The views of a scene show one set of named points, each view turned or mirrored, shifted and resized as a whole, with a little noise and some points left out.

Scene 1
View 1
potu: [ 12.2  -0.3  -2.5   9.1   8.9   7.1   4.5   1.7  -3.0   0.4  -1.2   7.2
  -6.5  -3.2  12.2  -1.1  17.0 -13.3  -0.2 -16.0  -1.7  -3.8]
bifi: [ 16.7   5.4 -12.7  10.7  17.1  12.7   4.9  -2.0  -1.0  -3.3  -3.5   4.0
  -8.2   0.8  -3.5  -0.9   9.2 -13.9   4.1 -12.8   9.9   0.6]
dutu: [ -4.8  -9.0  40.0   1.0   6.8   4.7   9.9 -13.4   2.2   0.7  20.4  -3.1
   3.0 -16.4  16.4   4.4   6.9  -5.8 -12.1 -16.0 -20.6  -9.5]
reru: [  9.9  -3.6  -1.2  11.8  16.3   5.9  -0.6  -6.3  14.2  -6.7  -4.2  -2.2
  -0.9 -20.0  -5.2  -2.0  11.8  -6.2  13.5 -12.7   0.6  -2.1]
Bivet: [ 15.6   1.7 -18.1  12.7  15.5   7.9  -3.5   5.1  -1.9   1.1 -13.7   7.6
 -12.4  -5.1  16.8  -7.3  27.0 -11.9  13.6  -9.2  -1.0   1.7]
desa: [ 10.6  -1.3   3.4   9.1   9.8   6.9   5.6  -1.1   3.4  -2.3   1.0   6.0
  -3.2  -7.8   7.3   0.1  14.6 -10.6   0.8 -17.8  -1.5  -3.7]
Pupom: [  7.7  -4.8   4.1   9.3  15.4   5.8   0.9  -9.2   7.8  -3.8   2.2  -5.5
  -1.1 -17.9  -2.8  -0.7   7.3  -8.4   6.7 -10.2  -3.3  -5.0]
nodel: [ 13.7   1.2 -15.2  11.8  24.0  10.2  -4.1  -8.7   3.2  -3.1  -6.6  -7.6
  -8.4 -12.2  -6.9  -4.8   7.7 -11.0  15.3  -1.9   4.0   0.3]
Lemen: [ 23.6  15.6 -33.2  11.1  26.9  21.3   2.8   0.9 -18.2   2.6 -10.2   5.5
 -21.8  19.1   3.1  -5.8  12.2 -21.0   5.5  -2.5  15.7   8.3]
delum: [  0.2  -8.9  25.2   5.2  10.8   3.7   5.2 -13.2   9.7  -3.2  12.1  -6.5
   3.7 -22.2   2.9   2.5   5.0  -5.1  -1.4 -14.2 -12.3  -8.3]
fem: [ 17.4   0.3 -15.5  14.7  14.6   6.7   1.2  -0.4  13.1  -8.5  -9.3   3.1
  -2.1 -13.3 -11.9  -1.7  11.4  -9.4  14.1 -16.4  11.1  -1.7]
vobas: [  5.5   2.0  11.6   7.8  23.4  13.1   3.5 -11.3   8.0  -3.5   1.6  -2.2
  -5.2 -11.9   6.3  -2.1  13.7  -4.2   8.9  -9.6  -4.0   4.4]
fipu: [  9.3   2.6  10.6   7.9  15.5  12.0   9.6  -6.5   7.3  -5.6   4.3   4.3
  -2.4  -5.9   1.4   1.7  10.6  -7.7   1.0 -18.9   2.3   1.0]
panez: [ 11.1   6.1   1.6   7.9  21.7  15.7   7.4  -8.5  -0.6  -2.8   2.8   0.4
  -8.1   0.0   0.3  -0.1   7.3 -10.7   2.4 -10.8   4.4   3.3]
leb: [  5.7  -6.4  19.9   7.3   5.3   3.4  11.1  -8.4  12.9  -7.4  12.4   0.4
   7.4 -16.8  -7.5   6.6   1.6  -7.8  -5.7 -23.8  -1.9  -9.8]
laras: [  6.8  -5.0   2.8  10.1  19.0   6.2  -2.6  -9.9   9.7  -3.7  -1.1  -7.6
  -2.4 -20.9  -1.1  -2.9  10.0  -6.4  12.2  -7.0  -5.0  -2.8]
tiges: [ 12.4  -2.1  -8.4  11.3  17.0   7.1  -0.8  -6.6   6.8  -4.4  -3.0  -4.5
  -3.3 -14.4  -7.4  -2.0   7.0 -10.6  10.3  -8.8   2.8  -3.3]
sitok: [  3.4 -14.2  10.2   5.6   5.6  -2.5  -0.7 -10.0  -1.0   1.9  11.1 -11.3
   1.7 -22.5   1.9   1.4   0.7 -13.0  -4.2  -6.9 -14.5 -17.2]
rud: [ 11.1  -3.9  -2.7  10.2  12.4   5.2   2.5  -6.6   5.6  -4.5   2.2  -3.4
  -0.9 -13.7  -8.6   0.7   3.5 -11.6   3.8 -12.4   1.7  -7.2]
nel: [ 17.8   7.6 -22.2  11.7  26.8  16.1  -0.9  -5.9  -3.9  -1.6  -7.8  -3.4
 -13.7   0.2  -5.6  -5.0   8.0 -14.2  12.5  -1.9  10.2   4.6]
View 2
nodel: [-11.1  13.5 -13.9 -19.3   7.0  -5.2  -6.6   0.7  13.4  -7.9   3.5   8.9
  36.1 -13.8 -12.9  13.6 -25.0   0.8  -7.0  14.4  19.9   8.5]
Bivet: [ -8.9   6.8   2.8 -16.5  -3.7  -6.8 -15.5  13.2   4.1 -26.6   1.5  19.2
  11.2 -13.5 -11.2 -21.9 -12.9   8.2 -14.3  13.6  27.3   8.9]
fem: [ -0.4   9.2 -20.0 -14.2   0.2  -2.2 -25.8  -3.8   4.0 -25.3  -7.0  -2.3
  23.7 -10.3 -24.8  14.9 -24.4  -1.2   0.6  10.1   7.2  13.2]
sitok: [-21.1 -21.6 -30.0 -36.4   9.1  10.5   1.8   1.9  23.8   1.7  -0.7  -0.2
  12.8 -38.6  21.6  11.4  -9.8  -1.2  -5.4 -19.8 -10.5   0.3]
Lemen: [ -1.3   8.5   3.9 -21.2 -15.8  15.4 -33.6  16.8   4.8   6.0  12.2  19.9
  34.4  11.1 -26.5 -10.2 -14.2  12.2 -19.9  42.7  59.9   6.3]
potu: [ -7.2 -15.0  -7.5 -21.5  -6.0  11.3 -18.7  13.1   3.2 -12.7  -0.6  10.1
   7.7 -18.1  -3.6  -9.8  -4.7   5.5 -10.2   1.4  11.0   4.4]
panez: [ -4.7 -12.7  -4.4 -12.6  -0.5  16.2 -11.0  13.8  -1.9   5.1   5.1  11.3
  30.0 -11.6 -13.3  13.5  -8.5   2.1  -7.1   8.2  10.9   1.0]
fipu: [ -1.8 -20.6  -7.3  -9.0   0.3  16.1 -11.5  12.4  -7.5  -4.6  -1.3   6.5
  20.4 -17.4 -12.4  14.8  -4.9  -1.4  -1.9  -3.4  -6.9   1.5]
vobas: [ -9.6 -10.2  -0.1  -5.1  10.0   2.8   6.6  14.0  -3.8  -5.2   3.3  15.7
  27.8 -22.8  -6.6  12.7  -8.9  -1.4  -4.8  -3.6  -3.7   1.0]
tiges: [ -8.8   3.0 -18.9 -19.8   5.2   0.2 -11.3  -0.3  10.7 -11.1  -0.8   3.0
  27.3 -17.1 -10.3  15.7 -21.2  -0.4  -3.2   5.0   7.0   7.9]
dutu: [-16.3 -50.0 -10.1 -18.5  10.3  23.4  14.9  19.9   0.1   8.9   0.6   9.4
   6.6 -44.5  23.3  11.0  11.0  -3.4  -3.8 -35.1 -32.8  -8.3]
delum: [-14.6 -28.0 -18.4 -17.4  13.2  10.8   9.7   8.1   5.2  -1.3  -1.8   3.5
  16.5 -38.2  11.4  21.1  -4.6  -5.4   0.1 -25.0 -27.0  -1.5]
reru: [ -7.7   2.0 -16.1 -12.2   9.0  -5.3  -5.8  -0.2   4.5 -20.7  -4.5   3.2
  23.7 -22.5 -11.6  16.2 -20.3  -2.6   0.0  -2.6  -5.2   8.7]
nel: [ -6.4  13.3  -7.5 -18.3  -1.1   2.7 -17.0   6.3   9.5  -1.1   7.0  12.5
  39.2  -2.3 -20.5   8.7 -22.3   4.5 -10.8  27.1  35.5   7.6]
laras: [-14.0  -0.1 -14.0 -15.4  12.4  -5.6   4.6   3.3   9.2 -12.4  -0.2   7.7
  26.2 -27.0  -2.1  15.1 -18.5  -2.2  -2.7  -5.2  -3.9   5.4]
desa: [ -5.4 -17.7  -9.2 -16.7  -2.2  11.7 -15.6  11.3  -0.9 -13.7  -2.5   6.7
   9.9 -20.1  -5.7   0.1  -4.7   1.9  -5.6  -4.0  -0.4   3.7]
bifi: [ -1.4  -3.8 -10.6 -18.0  -6.4  13.3 -25.8   7.5   2.2  -4.7   1.5   6.8
  25.4  -5.5 -19.3   7.6 -14.0   3.3  -7.3  16.0  20.1   6.5]
Pupom: [-11.7  -7.4 -18.1 -18.4   9.0   2.8  -2.5   3.2   8.5  -8.5  -1.3   3.9
  23.9 -26.3  -2.0  16.7 -15.2  -2.3  -2.4  -6.4  -5.6   4.6]
rud: [ -8.0  -7.7 -24.1 -23.4   3.4   8.6 -14.7   0.1  10.8  -6.3  -2.6  -1.5
  23.1 -19.9  -5.9  18.1 -17.0  -1.7  -1.9  -0.7  -0.1   6.1]
View 3
fipu: [-12.6  15.9   7.6  -3.8 -13.8  -8.4  -8.4  -3.2   6.8  12.4  14.6   7.0
   0.4  16.5   2.8 -12.1  12.1  10.5  -9.8   3.3  -4.0   5.7]
Lemen: [-14.9  11.6  18.5  -4.4   2.7 -15.4 -10.5 -19.1   4.5 -11.2  -8.3   4.8
  32.3  -4.4 -10.0  13.0   7.4 -27.8   7.9  12.4  23.0  -3.5]
Pupom: [ -9.1   1.7  -2.3   0.7 -15.1  -6.7   0.4  -8.5  10.7   9.0  17.7   1.3
   2.7  16.5   9.5 -12.7   7.2   7.2  -4.5  -8.8  -8.2  14.0]
Bivet: [ -8.4   2.9  12.0  -1.2  -3.0 -20.4 -11.1 -21.5  26.8 -13.5   8.5  -3.4
   9.5   6.0   3.1 -16.1  11.6 -12.5  -3.8   0.7  16.2   5.9]
vobas: [ -8.6  11.4  -1.2  -8.6 -12.6 -14.5  -2.5  -5.5  19.2  13.9  20.4   1.6
   1.3   7.5   0.1  -9.9  13.5   9.4  -6.4  -1.6  -3.5  14.1]
panez: [-13.1  13.8   5.9  -5.6 -10.2 -10.7  -5.0  -6.7   5.4   9.0  10.5   6.7
   9.9   8.8  -2.3   0.3  10.5   2.5  -2.3   4.0   0.0   5.3]
laras: [ -7.2  -0.3  -4.8  -1.9 -13.2  -8.6   2.1  -8.9  17.2   9.5  19.5  -2.2
   3.5  11.6   9.6 -14.3   7.5   3.9  -4.5 -10.8  -6.9  19.0]
bifi: [-13.5   9.6  12.3  -0.4  -6.8  -7.0  -8.2 -10.1   2.0   1.2   3.3   5.0
  15.2  10.6   2.9  -5.4   7.1  -9.0  -2.9   3.6   6.3   3.8]
nel: [-10.9   4.1   6.3  -3.9  -2.0  -7.9  -2.0 -12.6   7.1   1.4   1.6   0.4
  25.6  -1.1   0.1   2.2   4.3 -20.9   3.1  -0.2   9.2  11.2]
nodel: [ -8.3  -1.8  -0.5  -1.9  -6.2  -6.0   2.2 -11.5  11.2   5.2   8.5  -2.3
  18.6   3.7   6.6  -5.8   3.5 -13.9   0.7  -8.3   1.7  18.1]
potu: [-12.5   8.5  12.4   2.2 -11.7 -16.4 -11.9 -16.5  13.4  -7.5  11.3   4.9
   1.3  18.4   3.6 -12.1  12.1   5.6  -5.0   2.8   5.2  -1.7]
rud: [-11.1   0.9   2.4   4.6 -14.3  -2.2  -1.2  -8.7   1.6   6.5  11.9   3.6
   6.8  19.3  11.6 -10.8   4.5   2.9  -4.1  -7.5  -7.1  10.5]
fem: [ -9.9   2.5  10.8   2.6  -5.4   2.4  -6.6  -5.6   4.0   6.1   4.9  -0.5
  13.8  12.6  15.0 -23.6   3.0 -15.9 -10.8  -4.6   2.7  15.0]
leb: [-13.7  10.2   2.4   4.3 -22.6  -0.1  -4.2  -0.7  -3.3  16.3  19.8   9.8
  -8.5  31.2  13.3 -17.4   8.6  24.5 -11.7  -4.9 -18.2   6.3]
desa: [-12.0   9.6   9.4   1.1 -13.4 -12.5 -10.0 -11.4  11.4   0.2  13.7   5.0
  -1.1  19.7   5.9 -15.2  11.9   8.6  -7.8   0.7   0.0   2.5]
dutu: [-11.8  11.2  -7.6  -0.6 -29.8 -20.4  -1.2  -9.9  15.7  10.3  33.8  10.5
 -21.6  30.6   1.0  -4.9  17.8  47.9  -4.3  -4.6 -21.0   1.1]
View 4
leb: [ -5.9   3.3 -16.6  27.1  47.4  -7.0 -17.3   5.3  -6.1 -10.0  -5.8 -14.9
  -8.7  -4.3  10.7   6.8  15.9  -6.8  -8.8   4.9  24.3  21.3]
Bivet: [ 30.4  13.9   6.3  10.9   1.8 -15.5   7.5  -4.6  10.1   3.8   1.9  -1.7
 -30.9 -31.5  -7.3 -30.4 -12.5  14.6 -18.5  17.4 -21.7 -10.0]
nel: [ 14.0  13.5  12.3   8.7  16.1 -25.6  21.5  14.4  19.9  17.7  -1.6  27.7
 -23.7 -14.5  -5.4 -38.4  -7.4   9.8   7.6  12.7 -13.4  -2.0]
tiges: [  9.2  13.0   2.7  24.6  22.0 -26.0   8.1   9.1   8.9   9.6 -11.0   8.5
 -20.6 -13.5  10.9 -13.3   1.5   4.8  -4.7  12.9   3.1   5.6]
panez: [  5.3   7.1  -4.1   8.7  26.9  -8.4   2.0  12.2   9.1  -1.6   7.3   5.9
 -13.8 -11.1  -9.2 -31.8   7.6   3.6   2.9  13.9   2.7   8.8]
fem: [  5.3   5.9   7.2  22.0  27.5 -28.3   6.3   3.4  19.0  17.6 -24.7   4.4
 -27.3 -17.2   7.4 -11.8 -16.7   4.8  -7.8   3.0  -5.8   6.8]
rud: [  6.7  11.7  -1.5  24.0  31.7 -19.9   2.3   8.3   1.4   5.2  -6.1   6.5
 -17.9  -9.0  11.0  -5.5   5.7   0.5  -4.6   8.1   7.6   7.6]
vobas: [  3.9   7.8  -8.9  21.3  12.3 -13.2  -2.6  10.5  10.6  -6.6  -3.1 -11.2
 -11.6 -18.5   0.7 -31.5  15.0   6.2  -6.0  27.5  12.7  13.1]
Lemen: [ 24.2  11.7  17.5 -13.4  19.8 -12.6  24.4  10.3  21.0  17.8  17.3  37.7
 -28.4 -17.0 -29.3 -54.0 -20.0  12.1  11.8   3.4 -34.1 -12.4]
nodel: [ 12.0  16.8   8.1  22.6  12.1 -31.2  17.5  13.8  14.2  14.8  -9.7  17.9
 -22.3 -15.2   9.3 -25.6   0.9   8.5   0.1  18.6  -1.6   2.6]
desa: [ 12.0   6.8  -6.8  14.9  27.1  -6.0  -7.7  -1.1   0.5  -6.3   2.7 -10.3
 -19.2 -17.9  -3.1 -14.1   1.6   3.3 -13.3   9.9   0.0   5.4]
dutu: [  4.6  11.0 -30.0  25.9  28.9   8.8 -25.0   5.5 -23.5 -34.9  22.0 -29.5
   0.7  -9.1   6.5  -3.5  43.6  -4.0 -14.8  26.5  33.7  17.0]
bifi: [ 10.3   7.3   4.8   6.6  30.7 -14.4   6.9   7.0  13.2   9.5   0.3  13.0
 -22.2 -13.6  -9.1 -26.2  -8.7   4.2   0.7   3.7  -9.9   3.0]
sitok: [ 16.2  23.3 -11.1  33.5  26.7 -14.2  -3.1   6.8 -23.9 -11.7  11.5   0.5
 -11.8  -6.6  22.9  11.3  30.3  -1.2 -12.8  17.3  20.4   3.9]
Pupom: [  6.4  13.3  -5.5  28.5  22.0 -19.9  -0.1   9.3   1.6  -0.3  -6.6  -2.3
 -15.5 -13.3  13.4 -10.1  12.8   3.0  -8.1  17.9  12.9   9.8]
laras: [  8.7  14.7  -3.8  31.8  11.3 -25.1   3.6   9.9   5.5   1.1 -10.8  -3.6
 -16.6 -16.9  16.4 -15.3  13.4   6.1  -9.1  24.8  12.8   8.6]
potu: [ 20.2   9.6  -3.4   9.5  23.9  -4.1  -4.5  -3.2  -1.3  -5.8  10.0  -5.6
 -22.5 -19.9  -8.6 -17.2  -1.8   5.2 -14.6   8.7  -8.7  -1.1]
reru: [  5.5   9.3  -1.6  30.2  18.3 -26.0   1.5   6.3  11.1   5.9 -19.6  -5.9
 -20.5 -17.5  14.0 -12.2   1.9   5.0 -10.8  16.9   7.8  10.7]
delum: [  1.3  11.6 -19.1  33.1  26.8  -9.3 -13.8   8.1 -10.7 -17.6   1.4 -18.9
  -6.1  -9.7  16.2  -1.3  31.2  -1.9 -11.9  23.0  29.8  17.4]
View 5
panez: [  0.3  10.2  15.4   9.5  -3.8   3.7 -10.3   3.2 -31.0  -1.3  -5.2  -0.5
 -22.8   1.4  -8.1  -2.4  -8.9   3.9  -4.7  -7.6   1.2   4.6]
desa: [  3.3  -2.8   9.0   3.7 -17.7  -9.9  -9.2  -0.7 -29.8   4.1  -5.0  -8.9
 -23.4 -12.2 -20.6   6.2 -15.1   9.2  -4.1 -11.4  -8.4  -2.3]
potu: [  4.8  -1.5   9.3  -2.0 -13.9 -10.5  -8.9   2.1 -28.4  10.0  -5.1  -9.7
 -18.0 -13.3 -23.8   4.0  -4.6   9.6  -1.8 -12.2 -14.6   5.3]
tiges: [ 14.4   3.7   5.1   1.9  -6.7   0.7 -14.8   2.1 -29.0  -5.2   5.9 -15.6
 -14.3   5.5 -16.1  12.5 -18.1  -7.9  -3.8  -1.5   5.8 -10.8]
leb: [ -1.8 -11.3  -1.4  20.5 -26.9 -17.4 -11.9  -2.1 -19.0 -15.6 -13.8 -10.4
 -45.2 -10.1 -15.7   6.1 -40.0   9.7 -14.8  -5.4   6.9 -15.4]
fem: [ 27.3  10.7   9.8  -7.8 -15.8  -0.8 -16.9   1.9 -37.4   1.9   2.8 -16.0
 -23.9   9.7 -17.6  21.0 -10.8  -6.6   3.5  -1.5   7.0 -20.4]
bifi: [ 15.1  14.5  13.0  -3.3  -5.0   0.8 -15.1   7.2 -30.8   5.5  -5.5  -7.5
 -24.1   6.2 -14.7   3.6   2.7  -0.2   1.2  -3.0   0.1   1.8]
delum: [-13.6 -19.1  -1.2  25.8 -19.4 -11.8  -6.3  -6.8 -20.1 -17.4  -0.2 -10.3
 -22.9 -16.8 -14.8   4.2 -48.4   6.8 -18.6 -10.0   1.4  -9.9]
Pupom: [  3.5  -5.0   2.7  10.6 -11.2  -3.6 -11.1  -1.8 -26.3  -9.6   5.1 -13.5
 -15.5  -3.2 -15.6   9.5 -29.7  -3.1  -9.1  -5.1   3.4 -10.8]
nodel: [ 16.1  10.1   8.7  -0.5   2.7   9.5 -15.0   3.1 -32.4  -3.5  12.7 -14.6
  -3.2  11.6 -13.2  11.0 -11.4 -14.1  -1.8  -0.7   6.0  -6.5]
nel: [ 18.6  21.2  15.8  -5.6   8.7  12.9 -16.2   8.9 -34.2   4.1   6.5  -8.9
  -6.2  16.4 -10.6   4.4   6.8 -11.5   3.2  -0.1   4.0   4.2]
fipu: [ -0.5   2.4  13.9  11.8 -17.4  -4.2  -8.5  -1.4 -33.2  -2.7  -8.5  -1.9
 -32.0  -5.9 -10.4   3.8 -20.3  10.1  -6.1 -10.7   0.0  -4.9]
sitok: [ -5.8 -22.8 -13.6  17.1  -9.2 -17.2 -12.4   1.4  -5.2 -15.9   2.5 -22.4
 -12.7 -14.7 -26.7   1.9 -37.6  -2.3 -19.2  -2.3  -1.7  -1.1]
dutu: [-31.5 -28.1  -1.3  34.3 -21.5 -18.8   0.3  -8.4 -14.4 -16.3  -8.7  -3.8
 -25.4 -32.8 -16.3  -7.6 -50.3  19.1 -24.3 -16.8  -9.4   4.4]
Bivet: [ 14.5   5.7  16.5 -14.3  -6.7   0.9  -7.5   0.6 -40.9  19.3  10.8 -12.6
   4.4  -8.1 -24.8  12.7   4.4   0.2   6.6 -13.6 -18.2   3.1]
reru: [ 11.0  -1.2   7.5   5.2 -17.0  -1.4 -11.0  -4.2 -35.9  -6.1   8.3 -14.1
 -15.9   0.1 -14.9  18.3 -29.4  -4.3  -4.6  -6.8   4.9 -19.6]
laras: [  3.9  -4.7   5.7   9.5  -9.0   1.6  -9.4  -3.8 -31.4  -8.9  12.4 -14.3
  -6.2  -2.3 -14.6  13.2 -31.7  -6.6  -8.5  -6.5   2.8 -13.3]
rud: [ 11.0  -0.8   0.4   6.1 -10.7  -6.2 -15.8   3.3 -21.8  -8.1  -1.0 -15.4
 -23.8   1.7 -17.9   8.7 -20.9  -3.8  -7.4  -0.7   6.0  -9.3]
vobas: [ -6.2   0.0  16.1  14.4 -10.1   4.8  -4.2  -5.9 -38.4  -4.9   5.6  -2.0
 -12.0  -6.0  -7.7   5.3 -27.3   3.4  -7.5 -13.6  -1.2  -4.7]

In a view up to two points have been moved. Name them for each view, in the order of its rows, or write -.
view 1 -> Bivet
view 2 -> potu
view 3 -> dutu
view 4 -> panez
view 5 -> reru
